Each row is a point on a tangle of strands that fork and nearly touch. The rows are in no order.
In the rows, zero is written as 128.
Two points are linked if the straight distance between their rows is under 120.
K_962: [151 168 139  81 106  96 142  97  98 153 174 134 157 121 105 193 170 124
  85 170 155 120 102  67 155 168  93 164 156 161 152 135 121]
K_567: [110 170 146 127 154 147 124 119  61 141 154 121 156 105 159 124 132 110
 130 137 123 154  88 162 133 131 114 164 129  68 198 135  82]
K_591: [102 126 130 101 151 122 123 100  63 178 116 123 164  63 139 101 141 107
 108 133 159 154 122 149 181 173 106 159 101 126 165 105  98]
K_56: [175 118 167  88 106 101 116  77  89 143 126 153 131 129 129 166 127 103
 126 124 159 114 105  94 196 177  88 108 100 147 132 139 137]
K_564: [139  92 120 129  81  96 129 137 115 105  88 133 130 125 138  44 123 126
 209 131 136  89 175 149 106  60  90 113 188 107 108  97 167]
K_853: [155 136 139 122 150 164 145 173 119  95 107 131 130  82 175 110  84 146
 177 115  89 141 143 164  78  92 166 137 122 107 100 188 134]
K_792: [135 142 156  75 169 141  72  99  78 119 125 131 111 188 104 122  74 147
 159 115  96  99 104 170 122 106 120  95 118 110 128 166 104]
K_522: [178 134 161 103 119 122 120  84  60 165 142 154 134  88 140 159 151  84
 148 138 163 152 111 100 187 182  92 125  92 138 142 122 110]
K_363: [118 101 104 145 102 119  95 129 115  86  64 135 117 157 124  45 111 145
 174 138 110  80 154 164 110  78  86 112 164 114 140  79 148]
K_885: [154 142 163 143 112 116 161 151 130 152 169 105 131  37 160 134  99 110
 159 138 150 164 132 136  83 123 159 171  90 103 108 145 163]
K_482: [132  99 142 110 105  95  88  80 140 140 123 126  92 190  73 124 115 120
 109 125 143  72  85 145 164 122  88  94 115 148 133 105 142]
K_431: [112 112 141 157 102 112 111  99 118 111  84 122 113 165 131 106  81 134
 128 117 103  98 120 138 158 113 123 123 116 128 183 105 127]
K_850: [135 151 114 153 119 158 168 132 171  65  89 129 142 109 138 129 212 158
  63 146 150 114 159 114 147 153 151  98 101 189 115  88 176]
K_719: [106 171  83 119 127 102 147 159 186 112 130 139 147 130 113 163 181 135
 112 110 126 136 122  36  87 177 114 157 165 167 121 142 128]
K_426: [155 109 160 203  93 137 125 109 135 124 124 122 113 181 107 165 114 139
 105 142 114  95 100 115 137  97 165 137 122 113 204  91 133]
K_854: [133 129 132 199 108 141  92  96 121  94 117 154  82 184 133 104 128 158
 104 121 137  89 111 142 151 107 109  88  67 123 142  50 110]
K_637: [129 151 130 151 144 153 154 173 113 124 120 133 132  53 197 119 109 122
 170 118  99 153 134 149  84 112 142 162 117  96 114 176 117]
K_738: [169  77 179 154 107  93 138 144 129 115  82 109 124 145 143  73  80 144
 154 174 114  92 158 157 102  84 156 113 116 115 191  92 156]
K_445: [133 173 146  80 187 157  96 125  70 117 137 135 129 163 126 124  71 150
 145 106  76 127 110 168 117  95 135 124 137 113 148 172  82]
K_997: [120 130 131  69 178 118 116 130 102 147 137 122 120 178  83  90  90 145
 171 140  76 109 148 194 123  73 136 109 170 137 128 149  82]
K_67: [142 105 174 108 109  85 154 133 115 118 131 127 105  68 133  85  72 127
 202 166 144 113 161 164 104  85 150 122 115  98 114 116 166]
K_833: [116 176  97 141 155 156 122 150 114 172 178 111 158 152 152 124 126 118
 140 121  94 177 130 133  98 124 149 178 150 112 122 170  91]
K_835: [113 115  98 109 165 144 126 145 153 120 110 121 124 127 120 100  97 138
 178 117  73 132 170 166 113  93 154 105 141 140  76 170 117]
K_652: [126 151 104 174 146 203  86  98 160  98 142 128 108 196 113 153 137 141
 111  84 111 129 129 108 121 128 160  93 102 112  93 117 121]
K_99: [137 115 172 139 100 113  92  74  70 116 121 145 140 162 153 165  79 132
 117 106 141 110  94 107 177 144 111 118 115  88 169 135 129]
K_247: [124 101 110 110 127 114 131 145 166  99  92 143 107  60 138 113 101 119
 181 131 152 129 164 146 100 107 147 100  95 109  47 157 164]
K_862: [184  95 160 158  74 121 187 129 153 115  99 100 127 142 118 117 128 153
  79 152 135  94 145 129 168 105 170 116 123 184 163  86 162]
K_535: [103 135  92  72 199 124  89 123 135 189 140 128 154 105  75 121 154 117
 136 106 115 159 133 128 116 179 123 130 109 145  84 151  82]
K_334: [138  98 126 134  81 106 190 147 139 117  86 115 134  82 157 122  96 142
 110 114 139 137 168  98 174 127 143 126 118 182 125 121 158]
K_663: [153 127 163  67 133 106  88  83  73 149 122 146 112 127 124 112 109  98
 180 139 129 106  97 167 160 149  81 104  88 111 139 132 117]
K_848: [ 97 121 143  93 163 109 142 165  87 111 103 153 105 119 136  72  90 137
 179 134  86 103 138 187 112  78 104 132 165 112 153 130  96]
K_690: [125 156 100 141  85 130 115 130 133 117 180 148 122 172 142 186 117 119
 105 151 131 152 108  77 120 155 103 190 179 111 155 128 137]
K_942: [ 90 128 148  62 191 126 131 151  58 134 121 144 114 105 124  66 114 128
 156 142 117 114 125 209 126 100  98 137 159 106 160 125  76]
K_920: [148  78 131 140  75  98 112 129 127  92  98 127 138 120 131  40 118 150
 147 148 201 107 179 167 120  95 122  95 137 110  83  66 201]
K_454: [105  86  85 120  78  96 120 121 132 120  76 114 116 137 135  70  94 136
 131 110 131 101 162 139 179 109  93 112 153 158 134  78 150]
K_602: [128 138 129 115  76 122 195 141  93 157 139 105 154 124 145 174 126 142
  76 138 115 138 141  72 183 127 148 169 174 171 179 118 114]
K_987: [ 89 121 161 133 183 144 164 163  97 170 169  84 110  71 140  92 130 121
 156 149 113 153 139 188  90  87 141 118 148 119 130 139  94]
K_194: [114 118 106  97 153 131 140 148 129 125 101 158  91  43 152 113 101 131
 201 133 131 118 175 153  81  89 149 116 118 103  42 170 129]
K_383: [120 111 136 164 101 120  82  83 103 112  94 130  98 186 133  94  89 156
 110 114 138  73 109 133 155 111  96  94  99 123 157  75 126]
K_769: [ 76 143  97 137 138 114 123 129 106 138 102 145 164  64 187 133 116 116
 123  94 117 151 130 116 152 161 109 176 118 108 152 145  93]
K_309: [ 67 116 124 136 157 111 143 130  79 172 110 122 154  44 178  99 121 120
 116 120 134 150 133 154 162 146 109 158 124 121 152 129  94]
K_697: [ 96 121 113 108 131 125  84 119 106  93  80 142 105 176 109  70  91 144
 171 124  94  77 128 169 113  88  86 109 150 110 137 114 127]
K_927: [130 113 146  96 144 114 160 179  88  96  99 174  95  93 152  68  85 137
 209 134 114  99 162 173  88  59 112 128 169 109 110 132 127]
K_310: [143 103 106 125  87 132 155 150 143  87  80 126 120 107 148  78 152 165
  78 140 182 115 178 141 168 131 136  84 112 196  88  73 190]
K_735: [140  87 117 129  87 105 127 140 159  85 106 142 116  99 125  68 150 145
 111 148 209 113 175 165 144 121 128  82 120 150  61  72 212]
K_954: [ 97 144 108 118 110 118 150  96 148  99  97 125 134 136 114 156 143 140
  74 113 130  98 133  75 181 147 109 115 125 192 138 121 140]
K_413: [136 128 133 194 127 183  93 103 138  88 123 140  89 193 106 119 130 154
 123 110 105 110 114 149 117 107 148  89  72 106 123  89 111]
K_28: [140 116 105 119 126 109 132 160 191 117 104 137 120  48 133 141 119 123
 151 115 156 153 155 108  83 135 155 108  84 124  53 162 164]
K_919: [140 138 153 154 140 164 128 145 109  82  91 128 123 153 145 119  83 141
 158 119  62 124 124 155  94  94 158 141 125 100 173 157 122]
K_31: [117 120 128 141 126  85 181 158 177 153 146 116 129  72 113 140 148 112
 120 121 110 157 136  96 118 141 117 142 136 181 110 143 126]
K_484: [148 107 154 151  87 101 176 125 152 139 120 104 126 144 111 148 120 125
  91 139 106 104 125 113 174 102 155 136 148 176 189 108 136]
K_936: [ 80 104  96  66 165  89 116 127 169 166 123 140 127 119  68 114 137 105
 138 113 107 138 135 138 142 156 101 122 121 153  86 140 104]
K_30: [184 129 193  99 141 127 100  98  54 148 149 138 122 138 139 145 125  99
 176 146 134 129  82 155 145 137 112  95  91  90 158 153 102]
K_89: [119 132 168 119 125  82 118 115  83 153 129 113 135 142 144 124  91 115
 131 142 106 106 110 154 157 107 137 130 120 102 233 112  88]
K_82: [158 103 168 107 107 105 105  71 124 129 127 140 108 173 102 157 129 120
  96 114 163  78  87 115 180 151  87  86 102 149 122 129 149]
K_695: [146 111 152 159 111 156 127  84 125  83 164 152 123 168 143 205 174 171
  58 132 174  81 101  81 158 155  87  88 144 116 105 109 136]
K_107: [117 171  85 126 121 152 117 124 173  99 160 136 113 197 105 193 174 148
  92 146 139 115 117  33  83 166 109 140 177 149 104 127 154]
K_758: [148  93 133 171  93 142 145 131 156  64  68 130 148  95 170 105 107 145
 115 112 138 135 148 141 148 136 159 126  90 118 126 118 175]
K_140: [ 97 109 106 123 123 122  91 102 163 113 109 124  88 184  71 105 123 121
 116 111 119  97 116 154 151 120  95  87 118 147 112 100 138]
K_473: [137 100 127 166 117 151 118 145 164  58  81 151 140 101 168  85 144 149
  97 122 164 135 146 175 137 145 160 101  69 107 101  87 172]
K_958: [105 123 130 130 150  96 165 158 155 193 173 106 138  95  92 133 166 103
 106 124 113 174 115 119 112 148 111 153 142 168 112 142  99]
K_928: [103  86 126 118 110  82 137 135 148 137 108 119 105 142 108  75 106 113
 180 141  97 108 149 171 135  90 105 115 156 131 129 114 130]
K_257: [108 176 106  97 114  93 143 114 135 119 147 132 165 122 110 181 177 139
  95 135 132 118 116  39 122 181  95 163 165 176 140 138 123]
K_773: [134 139 150 105 114  99 146 106  86 180 162 112 157 117 127 157 134 102
  86 145 147 142 106 123 191 142 127 155 137 128 202 104  94]
K_761: [ 98 118  85 143 144  88 139 165 180 135  84 150 126  42 162 141 142 120
 138  83 127 149 145  83 108 156 123 139 116 141  95 147 109]
K_173: [107 142 122 114 153 144 102  91 170 104 127 135 100 175  83 166 167 129
  79  98 149 105 100  89 145 158 100  65 104 152  95 117 145]
K_707: [141 126 171 120 116  98 157 129 116 148 156 113 105  23 134 119  80 114
 174 159 152 136 155 157 108 108 163 143  95 107 116 114 160]
K_355: [ 74  92  95 100 130  84 130 133 155 139 105 140 117 110 110  86 118 108
 167 121 105 120 152 156 147 119  89 123 141 132  98 129 119]
K_883: [ 99 137 164 127 169 135 142 133  76 158 148  90 149  91 149  94 143 108
 115 154 133 140 104 184 129 116 125 138 131  88 213 118  74]
K_242: [130 136 113 130  90 106 203 151 144 114  97 115 157  65 157 152 143 155
 103 124 135 131 170  51 144 144 139 134 135 207 109 140 151]
K_262: [135 131  98 170 107 157 114 133 143  65  80 158 113 125 163  81 154 151
  93 118 147 116 156 155 171 142 146 103  71 143 123  44 146]
K_406: [182 171 133  95 153 141  85  95  95 203 216 104 160 184 102 162 131 107
 134 144 135 160 109 128 134 138 148 137 127 120 112 169  95]
K_993: [135 187 126  76 187 168  81 104  72 137 158 130 155 145 139 141 103 131
 148 106 101 146 115 145 119 135 131 130 118 102 111 185  89]
K_434: [110 102 162 113 155 100 162 161 121 174 162 102 103 118 113  89 114 112
 183 162  90 128 156 191 102  73 148 107 157 124 136 129  95]
K_570: [110 148 131  97 143 115 108 109 114 160 148 131 149 118 104 148 136  93
 127 116 114 157  96 130 141 165 107 156 109 112 140 145 100]
K_815: [ 77 142 112 185 147 139 150 167 109 175 153 119 144  75 188 108 165 112
 128 125 165 189 115 121  84 143 117 187 144 116 130 146 107]
K_534: [126 111 144  95 149  99 103 130 120 163 132 107 103 194  69 106  96 128
 163 150  78  94 123 182 115  75 141 105 149 126 162 133  99]
K_599: [ 97 151 120 125 126 133 128  76 150  92 109 129 107 162 101 157 177 147
  60 120 150  74 114  91 172 143  94  77 112 187 121  99 147]
K_606: [166 114 153 147 117 156 138 153 153  90 111 108 149 117 144 111  96 140
 151 125 103 144 138 158  81 114 178 129 104  96 104 169 167]
K_33: [130 157 110 141  93 146 137 103 158 109 175 127 117 185  94 207 174 147
  79 170 130  94 104  62 107 135 108 152 179 155 128 134 159]
K_320: [111 116 122 150 124 118 151 152 147 121  99 129 135  63 170 120 103 114
 164 111  95 147 142 140 125 121 131 143 113 114 121 155 128]
K_360: [126 114 142 136 126  82 175 147 159 162 150 117 103  22 108 132 119 114
 151 138 147 148 155 106 113 129 127 133 105 172  77 122 149]
K_260: [ 96 166  63 132 158 159  90 141 168 114 106 141 144 147 155 161 125 117
 139  72 110 153 128  73  96 155 140 144 131  93 107 158 122]
K_499: [131 122 140 165  79 143 145  90 112 107 108 126 112 180 120 153 118 163
  68 117 140  82 116  95 192 113 141 118 122 165 168  80 131]
K_94: [ 96 124  77 117  94 125 105 106 130 105  78 123 102 157 125  93 117 146
  82  99 149  89 143 118 199 128  89  90 127 186 126  69 148]
K_783: [139 153 118 118 158 163  98 108  77 173 156 132 152  95 107 129 187  90
 133 140 179 186  99 107 109 196 100 162 105 120 131 122 101]
K_489: [124 126 168 157 106 105 102  88  77 125 105 127 126 169 151 145  67 136
 124 123 113  96 102 123 161 112 136 127 118  99 220 113 114]
K_211: [155 156 150  73 190 181 103  98  50 169 151 115 123 106 101 111 151  98
 163 153 135 151 102 176 128 141 118 113  89 112 133 142  86]
K_49: [187 106 196 118 119 105  95  99  80 159 154 134 128 168 118 177 117 108
 148 143 144 111  69 140 151 131 129 101 111  90 167 154 123]
K_286: [156 146 100 144 106 104 171 180 197 104 120 140 144  79 159 153 164 129
 132 108 163 152 142  50  71 162 141 152 127 154  88 153 169]
K_906: [147 145 131 146  90 123 155 114 148 134 171 118 129 172  87 205 156 126
  79 165 118  99  91  84 141 111 130 165 182 153 173 129 148]
K_115: [131 170  93 126 129 139 106 136 144 170 193 121 146 196 116 156 130 115
 123 121 112 176 126  91 113 146 144 175 159 129 112 162 109]
K_814: [157 129 104 148 125 179 122 160 179  87  95 126 155 113 171 127 120 131
 139  98 125 160 146 122  78 136 177 137 103  87  82 170 169]
K_577: [117 169 142 114 173 157 131 161  76 105 131 133 130 125 153 119  90 136
 152 112  67 141 110 166 105  90 138 148 143  99 172 164  81]
K_395: [108 126 158 133 135 110 155 125  93 184 163  85 158  97 153 116 142  98
  94 147 142 145 118 153 161 126 140 147 135 109 223 100  77]
K_181: [108 106 150  99 149  87 136 142 134 190 160  97 114 147  79 108 123 101
 145 156  83 129 121 188 134  97 139 116 142 129 160 128  86]
K_714: [164 142 124 185 109 182 149 124 179  83 145 136 106 168  85 155 190 142
  73 136 118 117 120 130 133 122 157 115  98 148 119  86 137]
K_488: [204 117 172 114 110 118 103 114  92 173 201 136 136 164 114 204 141  98
 131 161 162 131  66 118 148 130 131 122 143  85 164 150 126]
K_12: [158 123 137 105 139 151  93 109 141 100 148 157 133 169 134 198 160 128
 104 106 167 131 104  47 113 201  90  94 147 102  79 145 158]
K_572: [141 119 151 144 122 116 116 117 145 161 156 104 114 192  72 166 112 109
 120 126  91 117  88 145 132 102 161 128 133 122 171 140 110]
K_710: [ 86 124 113  62 195 124 123 129 104 170 141 126 134 132  96  84 118 133
 167 134  91 129 158 197 128 101 123 119 159 133  89 155  78]
K_123: [134 159 102 165 104 167 165 131 184  61 112 129 145 133 127 164 206 149
  76 146 134 116 147  68 114 156 137 135 139 169 124 107 173]
K_439: [161 115 158 124  97 131 118  85 118 109 168 147 133 164 122 219 152 147
  75 149 164  89  90  70 149 159  88 123 163 126 121 139 156]
K_177: [139 101 101 151 137 172 118 143 195  93 105 123 107 153  92  93 154 139
 117 124 120 138 162 171 126 122 168  79  92 147  75 100 154]
K_693: [ 78 143 108 171 174 177 148 163  97 180 161  84 149 122 172  76 164 119
 118 143 194 190 111 137  60 123 128 170 155 108 134 159 108]
K_465: [140 135 151  94  92  98 155 110  84 169 154 114 146 143 120 188 117 132
  72 142 137 113 114  87 200 127 148 148 156 151 202 109 106]
K_282: [135 113 171 119 139 118  75  91  93 128 112 131  98 201 103 122  83 139
 144 125 114  77  85 160 121 107 107  94 106  96 154 138 124]
K_741: [148 141 104 177 114 189 138 136 193  77 122 135 125 155 111 152 169 129
  92 113 119 147 132 104 117 145 154 130 117 135 115 113 161]
K_224: [150  91 123 154 112 142 119 147 174  89 111 139 104 152  97  57 167 143
 114 154 145 124 155 198 124 117 144  92  90 136  86  63 160]
K_338: [147 116 117 138 143 150 133 162 207  79 101 129 135  97 127 127 170 141
  85 118 173 155 145 136 102 155 167  87  90 129  65 125 192]
K_961: [144 115 175 156 115  99 177 159 149 166 172  89 121  90 143 128 120  94
 147 149  98 154 133 151 117 103 156 135 132 129 163 127 121]
K_35: [ 98  86  85 120 128 102 133 148 182 109  77 146 103  86 134 100 121 112
 174 119 131 128 170 136 128 114 117  99 121 136  68 138 149]
K_861: [149 121 122 181  79 146 152 136 158  81 103 131 158 109 166 143 113 123
 123 113 114 151 138 105 139 143 149 168 129 114 152 132 162]
K_866: [103 139 116  84 111  91 151 104 115 143 110 128 147 116 120 147 120 130
  84 107 129 122 131  87 199 157 106 144 122 179 149 125 116]
K_80: [ 90 145  72 129 175 112 111 172 151 180 132 142 147  96 143 126 169 128
 129  78 140 169 121  84  70 185 136 169 142 133  94 150  81]
K_267: [123 145 109 122  74 130 203 135 120 120 105 103 163 110 146 169 145 162
  85 136 113 125 158  50 156 135 142 151 160 194 142 137 143]
K_480: [ 91 132  90 140 140 141 111 137 162  99  86 141 136 113 151 136 111 114
 149  90  88 140 128 119 123 132 129 132 112 108 121 161 126]
K_23: [ 72 120  73 111 150  77 130 138 165 127  70 154 136  60 151 132 135 122
 117  83 131 129 143  85 152 168 102 130 116 153 118 137 104]
K_456: [164  82 162 137  73  95 180 134 150 115 105 101 125  97 137 103  87 141
 119 144 149 120 161 135 157 115 156 113 113 163 128 100 180]
K_63: [130 176 112 163 114 167 155 110 143  69 115 148 111 133 135 143 213 161
  66 146 136 101 149 113 169 144 142  96  93 183 123  58 141]
K_216: [158 114 158 204 101 155 123  98 138 119 160 137 102 192  92 190 136 152
  88 132 135  88  81 108 135 104 144 120 122 111 157  97 129]
K_587: [ 99 124 121  81 139  85 135 108 104 170 115 139 152  77 112 121 137 116
  96 117 139 139 126 119 192 182  94 152 110 165 146 112  98]
K_317: [108 149 145  57 195 155 107 117  51 139 124 142 124  96 116  89 131 118
 156 142 120 131 107 196 133 135 100 135 107 102 144 139  81]
K_189: [113 167  61 139 139 171  89 135 172 107 140 145 127 196 143 169 127 128
 125  95 133 158 135  48  90 166 138 150 155 103  96 138 145]
K_149: [101 128 130 119 185 154 150 160  86 148 126 152  85  24 157 112 110 135
 182 137 138 131 162 169  74  82 140 131 137 119  64 161 108]
K_809: [154 106 175 142 139 124 143 160 115  95  82 126 113 147 138  90  80 142
 168 159  76 105 141 167  80  79 152 121 125 109 189 130 134]
K_425: [161 130 136 164  95 136 145 140 167 154 169 107 120 184  85 179 135 104
 109 138  95 133 101 115 121 103 167 160 163 130 171 135 136]
K_372: [124 124 164 135 122 147  80  82  98  97 130 147 131 169 148 166 100 125
 130  96 125 117  91 115 141 152 102 107 113  71 134 156 131]
K_321: [ 98 146  91 130 140 110 143 137 194  97  99 131 133 116 106 162 164 125
 100  96 120 128 132  67 131 159 112 122 131 175 121 136 143]
K_419: [129 168 119  86 165 154  85 106  84 167 164 134 156 123 119 146 144 102
 146 117 130 171 103 121 113 175 114 149 102  99 112 157  94]
K_923: [138 123 138 125 137 169  71  93 123 110 156 144 136 189 141 186 121 125
 122  89 137 137 105  90 122 170 114 100 131  68  94 165 139]
K_508: [151  89 164 129 120 134 129 142 152  82 110 116 133 116 124  91  85 158
 149 144 140 124 142 184  80 100 170 102  95  87  80 142 184]
K_565: [ 84 128  98 100 151 128  87 105 179 105 100 138 107 161  90 136 124 114
 115  89 125 118 117 118 148 150 105  86 103 135 100 130 135]
K_108: [100 143 132 128 177 147 146 157 110 176 163  97 140 104 136 108 129 119
 143 125  87 168 128 173 101 107 138 144 141 120 125 161  81]
K_249: [ 82 127 134 148 177 172 143 138  95 167 136  63 166  83 153  83 168 105
 103 148 192 176  95 156  86 131 109 146 147  98 170 148 113]
K_870: [146 157  73 170 140 206 105 133 189  95 129 129 128 186 127 151 149 136
 110  95 121 157 149  82 101 145 170 129 127 121  92 118 152]
K_673: [ 93 134 112  98 158 149  81 107 119  98  95 133 107 176 110 104  87 141
 158 103  83 101 124 162 122 105 118 101 122 114 115 148 112]
K_416: [120 135  84 148 152 112 133 182 169 167 127 135 121  60 166 130 147 121
 157  88 137 168 140  83  59 154 146 154 122 136  71 162 104]
K_852: [ 88 161  82 131 129 115 113 136 108 140 132 165 164  84 176 149 140 117
 116 104 149 166 121  78 131 191  98 201 144  98 148 135  98]
K_382: [140 118 155 167  90 148 136  79  89 101 142 147 112 181 139 183 142 185
  53 121 171  68 105  85 189 125 117  90 121 138 134  83 122]
K_546: [115  97 134 106 106  63 105 124 108 153 111 117 122 161 117  67  96 121
 166 152 107  76 144 165 129  85  91 122 177 119 184  89 118]
K_447: [155  88 178 179 116 131 102  89 118 131 151 141 106 199 107 173 122 151
  99 115 149  79  68 124 145 117 121  93 107  95 138 118 128]
K_563: [122 162 119 144  95 134 100 125  96 132 188 139 133 167 157 174 104 110
 130 155 126 165  98 110 122 141 112 187 168  64 173 133 118]
K_371: [145  78 154 142 116 134 119 141 164  86 119 125 126 140 104  64 129 160
 126 155 164 129 149 200  97 109 159  81  93 103  67  97 179]
K_421: [105 101 142 121 115  72 191 139 127 184 138 104 130  78 136 117 115 116
 105 131 118 136 150 123 181 127 122 139 140 186 151 103 110]
K_452: [ 95 145  78  98 214 143  75 140 119 196 132 120 170  89 123 106 168 134
 128  95 140 165 128 125  80 181 142 147 130 137  84 162  71]
K_908: [151 141  95 157 105 153 144 177 177 117 134 135 147 135 172 138 129 117
 148 118 124 176 145  91  78 150 158 180 135 108  93 167 163]
K_443: [149 114 167  90 116 100 150 151  97  90 112 156 106  95 126  69  78 140
 213 157 153  95 164 165  75  63 138 119 148  87  98 126 169]
K_603: [180 152 133 115 128 153 114 110  83 179 198 137 132 116  98 159 198  85
 129 176 192 179  96  87 121 181  93 152 123 133 132 116 110]
K_186: [124 105 130  82 104  66  85  93 118 160 116 119 113 166  85  90  95 114
 146 139 125  81 116 164 165 115  82 117 142 128 162  94 125]
K_804: [194  98 175 124  96 114 115 106 101 143 184 141 137 159 120 221 138 126
  99 161 169 107  71  94 161 141 110 129 164 111 146 143 152]
K_160: [115 141  87 147  94 158 122 123 117  90  82 137  93 153 148  89 147 164
  71 108 152 100 154 127 196 130 122  89  96 189 127  35 139]
K_959: [150  99 125 125 141 165 121 152 128  76  77 140 115 172 112  49 106 165
 176 144 107 101 170 184  77  67 147  97 141 115  93 118 149]
K_119: [149  95 165 151  99  88 164 139 166 149 128  99 116 127 115 129 109 104
 133 144  93 125 130 146 145 104 152 129 132 150 177 118 137]
K_415: [149 162 132  95 123 109 140 119 106 180 198 127 151 125  87 171 191 100
  85 176 163 152  89  93 132 163  99 179 154 143 156 119 109]
K_265: [ 77 159  90 149 157 151 110 152  91 161 140 146 163  97 174 112 164 117
 124 120 162 178 108 122  89 172 107 201 137  86 137 154  90]
K_590: [116 109  80 127 158 162 106 134 191 113  95 116 121 153 104 101 119 135
 150 108  94 134 173 150 121 112 164  79 122 146  71 140 138]
K_394: [148 122 111 138 122 121 154 165 210  89  99 127 137  73 133 146 156 129
 111 111 155 148 146  86  96 149 151 111 104 152  74 149 185]
K_287: [143 144 125 172  82 167 167  98 123  84 110 128 120 155 124 147 167 171
  61 141 138  87 140 101 182 121 153 117 107 182 150  72 134]
K_232: [140 144 110 121 186 144 134 146 141 149 151 106 147  98 154 109  96 146
 172 122  75 145 181 161 103  85 167 127 150 159  75 179  99]
K_43: [165 141 158 156 105 127 177 170 144 166 186  98 137  93 164 133 123  98
 154 145 127 184 131 128  78 119 160 169 124 112 121 147 152]
K_199: [ 71 129 102 110 208 152 129 165  96 148 106 151 116  46 168 108 128 135
 150 110 110 134 147 169  86 108 124 137 143 121  79 179  76]
K_474: [110 155 110 111 138 132  93 103 149  89 125 158 137 143 131 193 146 126
 101  88 156 126 109  39 132 190  91 115 136 110 114 133 150]
K_188: [128 147  92 166  94 146 136 151 160 104 136 142 139 144 152 161 126 109
 126 119 106 163 127  84 115 150 130 188 157 112 143 139 147]
K_926: [122 152 130 124 128  93 173 145 146 183 187 110 153 119  94 158 187 107
  84 158 127 154 101  96 124 152 106 179 167 169 152 133 106]
K_755: [143  97 122 130  89 123 113 140 121  77  83 150 130 122 135  46 131 136
 195 138 172  92 171 169  88  72 112  98 153  88  69 105 192]
K_226: [122  90 154 127 107  66 188 138 146 166 149 108  98  57 123 109 103 112
 156 149 134 132 167 134 156 107 125 121 131 170 113  99 143]
K_842: [141 126 157  88 139  96 112 109 126 188 173 107 121 162  60 153 130  94
 124 143 110 127  83 160 152 120 139 119 117 126 156 140 102]
K_615: [143 174  91 144 159 158 121 145 144 150 157 107 164 150 173 120 107 133
 160 109  80 161 162 133  97 110 170 163 152 139 103 185 112]
K_491: [158 121 154 194 108 169 123 125 135  97 111 117 127 176 117 139 105 135
 138 131  81 124 117 139 102 104 173 143 119  90 181 125 134]
K_311: [135 176 151 117 133 147  98 114  61 129 175 132 148 148 156 158 112 110
 140 139 120 157  84 139 118 132 116 155 138  48 178 156  94]
K_573: [163 165 108  93 133 131  96 117 123 180 215 132 145 194  94 178 141 113
 118 143 150 167 110  84 115 168 127 156 151 131  99 159 111]
K_527: [126  91 125 115 127 129 139 152 143 105 100 127 106 138 114  74 101 135
 198 141  95 115 167 178 102  79 139 101 148 125  84 144 143]

A fork is a point with three links. Follow the links from the first point to the second and name the forks in between, in order.
K_591; K_247 | K_954, K_482, K_928, K_355
K_958; K_56 | K_415, K_954, K_482
K_257; K_115 | K_954, K_482, K_928, K_527, K_835, K_833
K_663; K_383 | K_741, K_870
K_247; K_842 | K_355, K_928, K_527, K_835, K_833, K_181
K_522; K_413 | K_482, K_928, K_527, K_835, K_606, K_870
K_564; K_140 | K_792, K_445, K_419, K_415, K_954
K_31; K_247 | K_415, K_954, K_482, K_928, K_355
K_382; K_35 | K_741, K_870, K_606, K_835, K_527, K_928, K_355
K_12; K_232 | K_489, K_870, K_606, K_835

Follow the links from the first point to the second, and from the first to the third. Name the last point that the two ways share.
K_615; K_94; K_599 | K_835
K_920; K_426; K_591 | K_445
K_360; K_265; K_738 | K_415
K_177; K_63; K_473 | K_606
K_189; K_484; K_371 | K_606
K_28; K_577; K_80 | K_355
